Points on a hilly landscape, in no order, each with its height.
A climber steps from a point to the highest of its 2 nearest points, and stops where none of them is higher. Distance is the straight distance between rows; heights are no part of it.
giv: [142  84  84 108  75 103 102  50  80 102 138 116  80  74 121  76 104 130
 113 130  96 105 109  51 115  79  89  94 147  85  90  91  95 104 115 106
 114  90  80  96 132  68 103  91]  (h 3.31)
torov: [106 121  84 101  97  67 118  96  88  97 110  92  97  87  92  88 126  67
  96 106 103  82 105  69  76  95 121 103  82  73  71  94 115  87  95  50
  79 146  94  76  91  94 103 124]  (h 5.11)
Bodu: [ 81 132 106  91 100  99 130 101  82 112  97 115  83 115  74  94  59  90
  84  82  99 123  99 126  86  92  93  76  68 109 133 103  88 123 104 107
  85  89 124  87  94  83  96  98]  (h 3.11)
runo: [ 72  87 118 105 116  98 128  70 101 104 108  75  67  93  83  79  95  74
 100  73 104  88 112 123  78  90  99  93  88 101  90 100 102 106  92  81
  69 140  80  84  99 104 123  74]  (h 0.91)
Lin: [106 104 115  93  91 109  76 124 117  94  74  55  96 126  95 119 108 128
 128  81  88  73  61 108 106 123  90  99 128 103  84 129  74 114  89 102
 103  79  80 115  88 113 119  62]  (h 3.77)
leta: [ 95  86  99  87  77  87 106  67  88  92 117 120 136 103 118  92 116 120
  94 104  92 121  98  86  96  85  86 103  68  91 121  89  99  88 106  95
  76 133  80  74  88 109 118 121]  (h 1.97)
faki: [ 69  84  93  67  87  92 111  88  77  92  99 131 108 102  68  90 109 110
  73  84  69 130  76 104  72  97  89  98  80 100 139 122  91 119 110  98
  84 103 104  99  77  97 103  78]  (h 3.82)
vesid: [ 84 118 102  99 109 135 104  89 126  91 110 106 100 128  83 103  73  89
  79 103 102  86  94 130 110  98 100 109 118 113 108 113  96  90 103 123
 115  94 119 100  98 102  85 130]  (h 1.22)
vul: [ 93  77 110 108 133  84 115 100  80  81 118 116 106  64 117  76 101  99
  93 103  88 119 114  90  73 100 102 117  99 100 104  76 105  97 133  63
  77 116  79 106 100 111 101  74]  (h 3.12)
tebil: [117 104  99  97 104 144 152  64 109 125 125 105  86 118  96  88  80  64
  78 103 109  67 114 102 112  67  92  90 113 103  90 105 101  96  90 109
 117 135 117 101 104  89  97 153]  (h 5.27)
tuke: [ 91 104 114 104 116  85  86 144 117 100  76  92 103  95 112 121  99 100
 106  90  94 115  99 125  91 118 111 119  75 120  95  80 109 100  97  94
 100  89  92 102 102 120 112  75]  (h 1.79)
Pogap: [ 99 115  93  81  86 111 101 110  89 112  93  86  85 104  67  97  90  63
  85  84 106  86  98 110 106  94  88  52  87  90 128 113  88 104  85 122
 114  89 116  89 111  81  90 131]  (h 0.11)
lufi: [ 88  76  89 112  76 104  82  69 103 105 118  89 104  97  88 107 109  77
  90  72  96 107 118  88  98  99 103  90  70  68  97 129 134  67  78  97
  81 150  94  90  93  83 109 117]  (h 5.91)
Rud: [ 98  74 124  85 104 105  88 104 125 107  94 117 119  90 121 119  98  96
  88  93 103 123 112 121 101  89  89 109  59 126 108  69 111  82  83 118
 103 110  91  87 103 111 120 117]  (h 2.51)
Vun: [ 84 118 100 108 123  76  96 170  98  99  73 102 102  88  94 105  87  92
 103 106  96 114 110 119  82 127 117 118  90 111 108  75 120 122 117  74
 100  82 117 109 107 106  88  92]  (h 1.60)
Zas: [ 89  71 102  77  71  79 106  86  64  88 104 122 116  97 109  77 102 121
  97  85  92 128  92  95  83  81  81  85  66  91 154  80  79 102 103  93
  65 109  83  87  89  97 128 105]  (h 1.68)
tasan: [115 127  73 105  66  49  58 109  97 106  88 125 111  93 111 123 121 116
  98 120 106 130 104  85  93 111 111 104  73  96  92  94 115 125 102 100
 116  65 116  90 108 113 114  92]  (h 5.44)
Rupat: [131  95  92 109  86 122  96  65 100  95 134 122 110  89 123 100 100 102
  89 122 109  88 115  76 128  79  99 103 114  94  93  89  98  72 100 123
 125 105 109 110 121  89 101 137]  (h 2.90)
Fovi: [ 90  53 116  64 109 105  88 107  82  80  83 127 142  85  96 108 126 115
  72 100  70 119  78 103  86  89  92 123 105 116 118  97  91 101  93 120
 112  81  91 124  84 128  99  91]  (h 1.58)
Savu: [110  92  93  95  85  87 115  75  83  85 107  81 118 104 102  81 126  94
  99 110  92  74  88  67  85  82  98  94 102  63  99 104  96  85  90  71
  74 154  75  72  91 106 107 139]  (h 4.54)
Leg: [ 74 100 110  92 106  93  80 127 132 107  70  70 113 108  97 136 106  84
 106  83  94  92  90 147  98 131  96 109  77 111  87  93 105  80  70 110
  92 113  93 103  88 132 121  97]  (h 1.96)
kal: [108 101  95 147 105 133 124  53 122 115 136 113  88 126 123  94  62 110
 112 110 122  89 132 104 139  88 116 100 122  86  94 106 115  68 112 121
  89 117 123 124 104  92  97 135]  (h 5.90)
kelug: [124  72 111  83  93 106  96 118 105  96  95 110  91  88  92 101  92  92
  87 102  95 121 105  70  94  87  92 115  74 109 102  87 136 108 112  71
 114 129  95  71 100  57  89 105]  (h 2.15)
Divo: [ 94 122 104  86 105  98 118 124 100  87  83  63  90 116  85  76 104  79
 120  99 108  53  95 102  82 101 102  92 106  89 105  85  90 112 103  62
  83 139  77  57  93  92 101 118]  (h 6.10)
siro: [ 95  93  92  92 110 115  76 131  89  77  89  79 125  89 114  88 119 108
 119 117  98  72  97 102 115 115  94  98 127  90 112  80  83  76  91 100
 107  95  88 107 119 122  93 119]  (h 2.12)
Funo: [133 108 100 118  47  87  92  70  98 123 125 102 108 108 114 105 106 126
 117  86 127 101 115  73 124  81  89  67  94  78 103 107 107 114  97 125
 102  95  83  72 105  75 111 109]  (h 4.48)
migur: [111  99 100  93  85 113  64  91 134  86 101  92 108 122 103 119 108 129
 119  93  99  85  63 105 132 115  98 115 138  96  83 137  83  95 102 121
 117  77  95 119  86 106 107  80]  (h 3.48)
Vovir: [128  59 104  65  92  95  83 138  93 104  52  87 107  88 102 115 130  91
  99 106  88  96  71  92  87  85  91  91  89 117 107  90  86  93  57 109
 120  79  91 109 106 105 116 123]  (h 1.98)
Fes: [ 56 143 101  95 115 102  96 112  97  83  96  99 119 126  68 105  92 105
  91  89  85  93  83 133  88 122 105 115 122  98 115 120  90 126 127  97
  97  80 111 108  83 118  84  70]  (h 3.56)
nul: [ 85  84  91  77 125 120  97 142  81 101  56  44  98  83  92  93 126  69
 111 103  97  62  85 110  88 101 100  85 114 109  99  71  78  77  58  92
 104  97  90 134 103 139 107 105]  (h 1.78)
tugev: [ 93  93  99 112  95 107  86  69 125 116 123  97  72 114  91 131  98 100
  98  68 106 123 109 102 109 116 109 101  87  96  83 145 120  91  98 112
 105 109 113 114  87  86 112  54]  (h 2.61)
Tori: [ 77 117  87  78  91  59  95 127  83  92  76 119 125 104  77 111 121  94
  88 101  83 123  73 106  70  99 109  99  70 101 124  93 103 120  93  86
  93  90 113  96  77 119 112  98]  (h 5.48)
Tevem: [ 80 103  85 108  98  90  64 108 133 101  93  79 108 108  97 133 115  92
 114  83 101 107 105 117  98 142 110 113  71  86  73 115 131  72  88  91
  86 131 106  99  83 110 102 100]  (h 2.16)
fub: [ 80  98  99  98  96  98  82 103 100  92  82  64  92 119  90 105 120 113
 122  89  91  84  66 111  96 112  99  80 109  81  94 142  76 101  81 100
  80 107  94 106  79 118 115  83]  (h 4.09)
mugiv: [145 115 104 145  70 100 104  69 111 132 120  99  91 101 127  98  81 144
 136 105 135  97 133  79 141  82  98  80 124  88  79  96 105 109 102 123
 103  85  96  91 111  76  97  93]  (h 4.42)
futep: [ 54 119 119 100 127 121  98 103 101  63 102 122 126 120  88  95  89 113
  80  90  88  93  97 139  97 125 107 129 142 112 129 104  96 111 141 109
  97  81 100 128  88 120  64  83]  (h 3.24)
Tufum: [105 136  96 106 126 122 105 105 115  82  99  85 112 107 107  95 104  95
 114 119 114  55  91  99 113 112 114 126 150 110  68  77  72  82 101  92
 114  91 105 117  96 125  79 114]  (h 6.86)
Pevi: [118  75 100  87  88  88  80 119 115  82  87 122 112  81 111 106 109 114
 101 119  92 121 105  70 101 102 104 131  90 105  87  86 129 122 126  79
 114  96  98  74 100  80  86  93]  (h 2.47)
nesav: [ 89 109  83 108 125 111  77 120 130  96  90  99 107  91 106 124  88  66
  86 106 110  98 119 113 101 132 115 129  95 110  76  89 128  61  95 100
 116 104 129 113 102 103  69 131]  (h 1.92)
latos: [116  87  99 119 125  78  99  96  84  80 121 116  97  57 131  82 117 118
 122 121  97 115 114  68  99 111 112 128 122  96  75  78  93 104 128  78
  90  90  89 119 113 110  95  60]  (h 3.75)
pep: [ 98 128  81 101  99 118 106  92  87 110 115  75  64 105  69  99  96  61
  88  89 113  71  94 103 111  88  94  49 118  87  99 138  75  93  83 124
 119  74 128 123 117  93  93 106]  (h 0.18)
goko: [106  78  95 131 101 120 121  66 114 111 119 142  72 121 105  97  58 123
  89 123  96 136 129  74 110  93 101 114 107 110 110 135 139 104 141 107
 107  83 127 112 101  60  66  91]  (h 3.30)
farep: [108  85 106  79 113 135 145  70  89 107 119 106  89  94  83  86  76  65
  62 106  89  93 109  95  93  64  83  93 107 114 119  96  93  97  95 100
 119 125  97  90 113  79  98 130]  (h 5.00)
Div: [ 71  97 103  78 105 108 117 102  86 102  89 113  88  92  58 104  76  87
  70  69  74 129  85 132  73 102  98  85  73 114 142 111  86 117 102 116
  99  80 110  99 100  94 106  65]  (h 3.39)
muza: [ 70  59 100  83 113 114 102 122  73  97  40  47 102  85  77 105 130  82
 105 101  82  73  73 123  76 104  96  73 105  94 119 107  78  86  50 106
  77 115  97 125  91 140 113 102]  (h 1.67)
Dil: [148  90  94 122 103 114 123  65  81 121 126 110  79  77 132  67  74 115
 114 134 109  87 116  62 124  60  83  83 141  94  92  81  90  94 102 113
 116  94 102 109 136  69  90 117]  (h 3.69)
nureb: [ 61 100  96  86  82  85  84  89 113  92  98 110 119 116  82 110 104 101
  86  84  89 119  87 114  82 116  94 114  63  97 111 118 129  98 102  97
  82 136  98  78  69  93 106 102]  (h 4.83)
gepa: [122  82  95  75 115 110  91 153  98 103  57  64 101  81 109  95 123  68
 106 110 106  69  91  91 100 103 102  91  99 119  92  61  90  81  69  94
 127  89  90 114 115 112 105 126]  (h 1.88)
tezi: [110  97 100 125  91 147 153  37 125 136 146 111  82 131 111  96  81  92
  97  94 121  74 128 109 135  68 100  98 125 104  88 109 112  90  99 109
  98 142 115 114  93  94 103 130]  (h 5.55)
lofop: [ 75  78  97  65  94 100  84 117  60  72  81 116 146 100  75  91 119 111
  83 101  67  94  69 101  81  99  91 110 116  96 144  97  85 102  99 100
  93  92  98 108  91 120  88 117]  (h 1.80)
bona: [112 107  94 129 118  87  93  99  89 100 120 101  93  81 129  93  97 121
 122 115 115 110 120  92 116 104 104 100 102  95  85  81  86  91  99  94
  97  81 104 108 125 110  97  93]  (h 4.33)
masof: [ 94 142  71 126 107  63  70 111 110  81  99 119 120  91 108 112 121 123
 124 128 107 110 112  84  93 144 126 132 114  81  84  92 107 116 141  87
 101  69 130 104 105 124  83  82]  (h 1.07)
vor: [ 90 106 123 106 137  83 131 106 103  92  97 116 114  79 110  91 113  94
  96 110  96 112 109 102  74 105 113 139 108 121  75  73 101 111 126  67
  88 109  84 110  80 128  95  72]  (h 2.68)
ribu: [ 96 122 104  85 128 121 110 112 109  85  93  71 102 106  94  82 101  74
 103 107 109  53 101 111  97  97 101 107 125 107  81  79  87  93  83  86
 104 120  90  87  95 118  96 122]  (h 6.48)
zutop: [ 90 115  98  85  88 142  67 114 142  87  88  87 102 124  80 133  87  77
  85  90 107  74  77 138 131 112  99  94 120 112 107 126  95  80  91 136
 129  85 125 122  98  98  96 120]  (h 1.31)
burus: [ 81  69 114  82 101 104 122  64  96  88 114 112 120  98 101  83 108 113
  82 104  77 114  90  99  87  84  82 117  95 103 108 103 104  99 108  88
  76 136  65  86  82 107 114  93]  (h 2.31)
tusav: [116  89 110 102 134 118 135  93  78 129 105 129  74  96 107  92  69  98
  75 118  92 133 109 109  98  60  92  79 101 131 108 101  90 104  94 129
 117  56 115 129 119  97  95 101]  (h 4.31)
tenuz: [109  85 115  83 125 113 139  85  80 115 113 117  76  87  79  90  89  83
  70  98  89 119  99  96  88  72  91  88  94 125 113  96  80 107  97 103
 115  90 102 101 109  90 106  94]  (h 4.65)
megis: [103 145 109 111  82  79 111  86 108 107 111 110 112 129 116 110  91 131
 113 103 122 114 108 110 111 101  98  88  79  95 104  86  90 117 116 108
  90  92 100  65  92 117 109 108]  (h 4.32)
zasu: [118  47 104 101 125 111  85 128  90  89  98  77 109  70 138  76 110 107
 122 111 103  86 108  92 105  98  95  92 109 104 105  65  77  73  83  90
  99 110  74 118 125 108 117 104]  (h 2.28)
gunir: [ 93 121  84 130 124  74  87 140 102  88  86 108 103  79 107  97  99 114
 119 114  98 117 121  92  90 143 123 128 103  94  89  90 123 120 144  76
  98  85 129 114 110  96  72  67]  (h 1.34)
falum: [ 74 151 106 100  95  92 108 106 102  91 103 115 119 128  93  98  82 128
 103  96 106 108  95 121  98 119  96 108  86 102 124  90  93 128 127  96
  86  95 107  79  80 111  94  94]  (h 3.97)
lofit: [ 68 105  75 120  92  97  82  90  84 103 119  80  90  88  90  90  98  74
  97  79 109 100 127 108  98 120 101  74  72  67 110 116 118  66  93  92
  69 132 110  97 112  93 102 106]  (h 6.43)
lefam: [109 116  95  92 118 119  84 114 124 120  87  79  82  98  98 135  87  57
  83  82  97  92  78 118 101 114 105 105  98 128  69 114  89  88  72 121
 135  63 125 150  92 107 100  84]  (h 1.52)
Nize: [ 73 121  84  98  73  78  85 152 106 105  72  57  90 119  75 113 104  79
 122  74  98  92  87 124  96 136 106  75  61  78 115 107 118 110  92  89
  87 120 100  81  98  90 114 103]  (h 6.51)
Kebo: [ 88  57 120  65  91  97  90 122  97  93  72 109 120  92  99  99 103  99
  91  86  84 115  89 120  85  91  85  97  63 117 139  71  99  93  82 110
  92 112  79  74  95 102 114 120]  (h 2.32)
gavu: [118 121 104 122 104  66 113 102  91  93 106 120  89  77 116  86 107 130
 124 127 102 119 109  69  92 104 106 121 110 101  82  78 101 136 135  70
  93  81  94  88 104  97  93  67]  (h 3.17)
fitum: [ 87  99 101  98 112  80 114 113  99  97  85  74  85  91  79  84 111  46
  99  96 101  75  98 110  66  96 106 106  78  93  93  78 120  95  90  58
  75 149  86  71  96  95 107 118]  (h 5.66)
Lor: [122 110  84 123  69  85  82  96  82 139 116  79  66  81  96  93 108  91
 108  76 127 103 112  74 114  90 101  46  89  72  93 130  98 105  81 117
 105  77 100 113 123  63 107  81]  (h 0.33)
Kure: [ 67  82 107  75 132 103 119 105  67  85  93  77 101  79  70  66 108  78
  93  94  80  69  99 109  69  84 101  95 125  95 115  80  83  97  93  71
  74 123  86 101  99 116 109  96]  (h 1.30)
Doveb: [103 123  99 117 106  88 117  85  72 107 123 113 103  96 120  94  89 105
  96 118 117 110 123  97  98  86  98  85  81  91 113  82  91  99 105  95
  89  98 107  87 115 109 104 121]  (h 4.76)
Papuf: [ 83 125 117 107 110 132 131  65 119  96 122 121 115 138 110  94  65 116
  88 112 107  88 109 128 116  93  88 115 115 112 112  92  92  97 120 112
  93 120 102  80  95 107  87 134]  (h 1.10)
niz: [ 91 135 110 114 103 103 140  74  91 127 111  96  85 128  88  92  63  95
  99  82 119 105 115 128 102  83  96  65  83  88 113 111  87 113  94 116
  79 104 111  84 106  98  97 116]  (h 2.91)
pon: [ 95 113 102  92 110 120  71 139 142  98  79  82  86 118  90 144  72  79
  87  88  93  95  92 134 108 127  99 120 110 127  91 126 112  93  97 126
 133  62 131 125  99  93  92  91]  (h 1.40)
Bedu: [123 103 113 118  87  81 104  80 107 128 116  88  84 100 118 113 115  98
 113  72 122 113 108  85 109  94 113  79  70  90  71 110 105  96  78 102
 102 106  90  94  96  96 121  78]  (h 0.58)
bubal: [100  90 102  86 119 125  97  92 110 109 105 102  86  90  95 115 101  70
  78  83  93  98  93 117 101  92  94  97  98 121  90 109  86  81  75 125
 136  88 116 129 106 102 105  95]  (h 1.41)
Dar: [ 94  99  90 119  90 106  64 108 128 103 105  75  85 108 101 124  96  99
 123  64 114 103 104 103 126 137 113  97  91  85  89 135 118  80  91 106
  96 106 111 103  94  84 102  76]  (h 2.37)
kos: [119 100 122 118 127 117 145  88 104 100 117 127  83 108 121  83  73 139
 107 127  94 111 110  92 115  94  94 123 148 123  85 106  92 128 142 101
 104  65  90 119 108  96  73  66]  (h 5.76)
sidu: [ 79 103 109  90  86  85  96 138  99  88  46  61 117 120  79 129 122 107
 118 100  74  84  48 128  77 116  97 104 110  94 100 118  86 118  80  92
  76 113  91 108  68 130 111  97]  (h 4.46)
lepag: [ 66  97 100 101 130 100 135  71  78  95 124  90  92  80  88  77 105  79
  83  97  90  86 110 114  75  86 104 105 106 101  93  89  87  92  95  80
  75 125  88 101 104 127 114  93]  (h 1.11)
Guvo: [120 104  88 123  93  80 108  76  70 103 124 114  75  72 102  74  99 128
 114 122  96 119 112  60  98  91  98  95 124  87  96 104  99 124 138  82
  93  81  91  91 120  74  94  64]  (h 2.78)
fuba: [ 73 116  87  77  97  93 109  85 100  93 111 118 108 119  60 103 116  87
  73  97  79 110  79  99  74 102  98 117  92  98 101 128 109 115 115  92
 101 112 106  86  78  97  94  98]  (h 4.34)
Taf: [106 137  97 131 106 130 125  66 123  90 117 102  98 136 107  92  68 105
 118 121 122  58 119 105 134  97 113 111 136  80  85 101 103  79 116 101
  93 121 121  97 105 100  82 153]  (h 5.95)
gasaf: [135 102 111 131  77 106 106  83 109 152 125  83  69  92 111 110  91  97
 110  67 140 107 117  84 125  82 104  62  85  88  74 126 100 101  77 129
 102  91 106 117 103  77 117  75]  (h 0.44)
rog: [116  91  86  93  88  91 115  69  90  77 116 114 131 102 101  88 131 117
  95 123  76  93  82  55  90  88 102 122 117  75  84 109  97  97 111  76
  92 133  79  83  90 104  99 115]  (h 4.01)
saz: [ 89  73  97  80 104 115  85  96  98  84 112 118 106  98  89 105 111  98
  72 101  81 111  87 104  98  92  90 110 107 113 113 115  96  88  98 113
 124  86 103 113 102 102  96  96]  (h 1.38)
lop: [122 104 114  75  93  94 104 145 106 103  79 115  93 105  84 101  70  95
  82 103  96 112  97  92  91  90  92 109  85 126 119  87 117 136 112  90
 116  92 104  61  99  58  85 113]  (h 1.91)
Gemuv: [114  74  82 104  74  89  46 137 115  81  79 106 102  88 109 104 106 134
 132 106  81 115 106  83 108 135 109 123 100  86  89 101 127 129 127  89
 110  87  93  92 115  81  88  69]  (h 2.86)
zelos: [ 70  76 100  74 115 122  85 133  71  68  82  93 137  88  95  75 104 104
  94 107  84  72  99 110  99 109  92 102 131  96 142  68  89  81 105  93
  88  97  86 110 112 124  89 120]  (h 1.99)
bomuz: [100  86 109 128  95 127 109  69 120 120 134 111  60 117  93 115  73 114
  95  87 106 132 123  92 119 103 106 106  93 112  99 141 131 103 122 110
 106 103 116 107  96  63  92  61]  (h 2.92)
Goro: [114  82 106 100  93 108  90  80 109 105 119 118 116  87 122 113 105  92
  81 100 110 116 119  85 110  83  94  96  75 100 100  88 113  71  86 111
 117 117 102  92 109  93 105 126]  (h 2.70)
petu: [107 103  93  79  69 108  79 107 106 110  89  82 108 109  87 110 120  73
  98  91 113  83  97  94 114  96  88  61  80  80 109 119  94  88  69 124
 110 112 107  91  98  91 106 139]  (h 0.06)
diri: [125  99  82  82  53  72  74 109  76 108  83 108 107 102  92  93 121 115
 102 108 102 103  78  82  96  85  87  69  83  90 126  99  98 121  88  99
 103  74  89  74 112  84 113 118]  (h 5.60)
foz: [ 67  65 113  82 129 102  99 122  72  88  65  82 114  83  76  90 126  97
  97  91  75  90  77 113  71 100 100 102 115 102 111  97  82 101  77  96
  78 109  86 122  93 135 105  80]  (h 1.51)
teb: [106 118 109  97 126  95 120  84 117  88 113 125 124 102 110 109 120 104
  94 125 100 108 101  86  88 109 112 151 117 120  60  88 103 102 122  87
 109  93  97 111  78 128  88  89]  (h 2.33)
kub: [112 114 122  94 136 107 153  91  89  98 117 119  90 103  93  90 113 110
  89 113  86  99  94  88  95  97 106 131 150 124  81 100  92 140 138  75
 110  78  86 122  88 109  73  58]  (h 6.70)
Gup: [121  89  86 102  91 101  86  68 107  72 124 120 120  98 118  91 126 120
 113 125  96  83  84  68 119  98 101 118 141  93  77  98  82  76 103 108
 116  94  92 116 110 104 101 115]  (h 3.16)
kes: [ 94  77  90  97  72  83  73 100  96  94  98 106 115  98  99 114 118  94
  99  89  90 124 103  79  87 109 103 102  57  79 113 106 138  87  93  87
  91 133  99  77  85  80 101 114]  (h 5.36)
guku: [ 73  96 107  87  91  66  96 134  82  96  51  97 123 110  77 135 121 103
 102  89  66 115  52 123  72 107 107 101  83  99 122 108  90 126  79  95
  78  89  95 114  69 131 120  76]  (h 4.91)
Bib: [106 115  78  73  61  62  76 109  84 102  82 123 116 105  88 123 120 108
  79 104  93 124  84  93  85  95  98  88  59 101 127 101 103 115  89 109
 113  72 115  82  97 101 110 117]  (h 6.02)
Kibad: [ 98 119  97 101 127 112 115  91 137  89 104 109 116  97 107 115 101  74
  88 113 107  93 102 100  93 117 114 158 111 122  52  88 114  82 105  90
 113 114 116 102  82 115  83 117]  (h 2.09)
mul: [128 104  83 112  66  67  59  84 118 104  93 127 110  81 130 123 120 137
 114 126 111 129 113  75 107 113 110 119  97 102  74  89 115 113 112 114
 114  67  96  88 104 105 105  84]  (h 4.90)
kuz: [105  72  95 102  90 108  49 113 127  71  91 101 103 102 108 107 107 135
 123  97  90 102  84  95 125 130  99 123 133  94  90 116 107 101 120 110
 109  72  95 115 103  90  89  66]  (h 3.21)
nok: [100 105 113 127 115 115 109  93 117 116 111  73  87  98 125  92  81  95
 117  84 135  76 123 125 116  96  96  79  94  95  88  92  92  85  83 107
  88 128 101  98 109 109 113 105]  (h 2.59)
Mivo: [115  49  92  72  78  72  89 135  69 100  55 103 115  90  99  99 124  92
  96 100  88 119  79  94  77  82  97  84  66 103 141  78 100 100  73  94
  97 102  95  89 100 102 119 133]  (h 2.14)
gufip: [125 110 114 113 100 117 115  81 105 112 120 100  80 117 114  95  77 118
 113  98 118  95 106  97 128  87  95  88 120 102  84 110  87 105 110 110
 115  99  99  93 107  81  98  91]  (h 4.79)
vana: [113 111  88 119 136 102  90 115 113 118  90 105  85  92 124 115  80  80
  95 115 118 112 114  97  97 118 119 121  86 121  58  95 107  77  82 106
 121  70 143 135 105 107  78 111]  (h 1.77)
ved: [119 108  83 112  73 116  87  98  91 124 113  79  71  95  90  85  95  83
 105  86 130  71 109  85 130  91  91  44 117  75 105 136  96  93  84 125
 115  89 114 104 124  58  90 111]  (h 0.25)
bofig: [123  83 100 102  49  92  78  85  91 108 112 100 104 106  99 105 118 115
 109  82 108 111 110  62 107  87  92  75  68  76 112 109 122 105  92  99
  97 119  86  72  94  62 101 109]  (h 4.84)
kas: [106  85 102 106 115 117  86 104 120 107  95  73 101  82 136  90 106  85
 117  96 120  82 109 108 117 106 105  98  98 109  80  71  83  60  67 106
 106 123  89 121 102 124 116 106]  (h 2.45)
lut: [138  82 104 112 115 106 108  94  83 121 113 125  75  78 127  77  65 118
  97 136 104 118 121  83 113  60  89  88 125 114  97  82 100 104  97 112
 118  64 113 116 128  83  83 115]  (h 3.98)
Kadid: [117 107 112 110 115 114 106  94  93 103 114 109  82  99 109  94  84 125
 104 112 102  98  92 102 120  89  98 103 141 123  93 102  71 111 104 116
 118  58  96 120 112  98  99  70]  (h 5.16)
mobe: [ 78 107  79 113  88  93  80 133  88 112  91  55  72  99  85  97 108  67
 120  70 117  91 113 114 112 131 100  50  74  70 109 118 109  85  91  98
  89 111 102 102 114  90 103 103]  (h 6.90)
zeku: [107  93  84  88  78  90  93  66  85  66 118 134 131 112 100  93 139 137
  98 130  79  95  67  71 105  90 100 124 139  85  94 115  89 103 113 104
 106  91  81  99  92 113  99 110]  (h 3.51)
supe: [117 112  91 114 125  98  80 138 106 124  79  71  74  82 122 116  83  85
 103  95 108  99 106 113 111 123 105  98  94 123  78  87  87  90  74 110
 118  55 119 145 121 107 103  82]  (h 1.64)
zit: [122  99 102 128 111  92 121  79 102 117 103 143  84 101 127  95  69 134
 105 143 103 142 137  77 101  92 100 111  94 115  89 108 125 112 129 106
 104  72 116 103 104  93  78  88]  (h 3.76)
taz: [105 120 116 127  83 113 119  82 102 127 121  75 101 117 117  89  77 101
 121  73 144  77 130 112 129  78  95  50  90  77 119 106  84 103  94 123
  80 120  93  82 110  91 112 117]  (h 2.73)
rur: [ 79 114 108  97  83  79 107 140 105 109  74  86  83 115  84  94  82  72
 110  76 112 100  94 129  85 111 104  87  63 101 138  75 116 117 103  77
  75 125  90  65  98  69 108  96]  (h 6.07)
geso: [ 99 121 109  93  79  74  83 152 114  94  70  69  98 126  99 122 104 122
 132  82  88  89  69 116 102 126 105  96  94  93  99 112 101 127 103  88
  96  88  83  88  91  99 119  72]  (h 3.47)
betoz: [ 99  80 114 102  98  88 100 101 105 110  98  79  74  96 100  95 114  89
 118  70 109 105  91 102  94  88 102  79  74  97  93 109  87  98  75  90
  86 120  76  88  93  97 125  80]  (h 0.73)
nules: [ 99 147  86 129 115 103 106  95 108  84 111 107 107 123 104  92  83 114
 120 122 111  77 110 102 115 115 113 126 129  88  82  95  90  93 121  97
  94  92 118  92 108 114  76 129]  (h 6.36)
kozag: [110 118  78 102  66  71  92  90  64 103 110 115 104  94 101  84 101 108
  95 101 115 114 108  80 101  89  93  66  72  79 131  90  93 110 107  98
  90  84 106  74 118  85 105 118]  (h 5.20)
Boko: [ 67  95 128  82 138 117 119 101  93  69 103 113 128  97  84  76 100 100
  72  93  76  85 100 129  86 104 100 135 140 116 107  87 100 119 134  97
  95 109  81 114  83 119  76  83]  (h 2.95)
deven: [113 115 122  75 100 103 109 134 128 109  81 101  77 118  79 128  68  83
  81  89  88 108  92 111  89  97  97 110  85 128  93 118 122 126 103 109
 127  95 110  77  87  65  87  96]  (h 1.75)
gov: [121 111 103 128  91  76 105  67  99 117 116 135  99  90 140 110  96 142
 107 135 120 141 131  80 112  97 110 102  94 112  90  97 108 109 118 122
 105  68 103  98 106 117 106  74]  (h 4.27)
Ruv: [ 74  65 121  78 128 118 127  73 106  82 110 115 123  88  94  85 112  96
  72 104  74  90  94 116  84  89  90 138 121 121  89  93 106  97 109  95
  87 126  69 108  85 125 100  88]  (h 2.65)

Where does a climber stop that starts at each point below?
Lor => Tufum
muza => Tufum
burus => Bib
gunir => Bib
kelug => Bib
Gup => Tufum
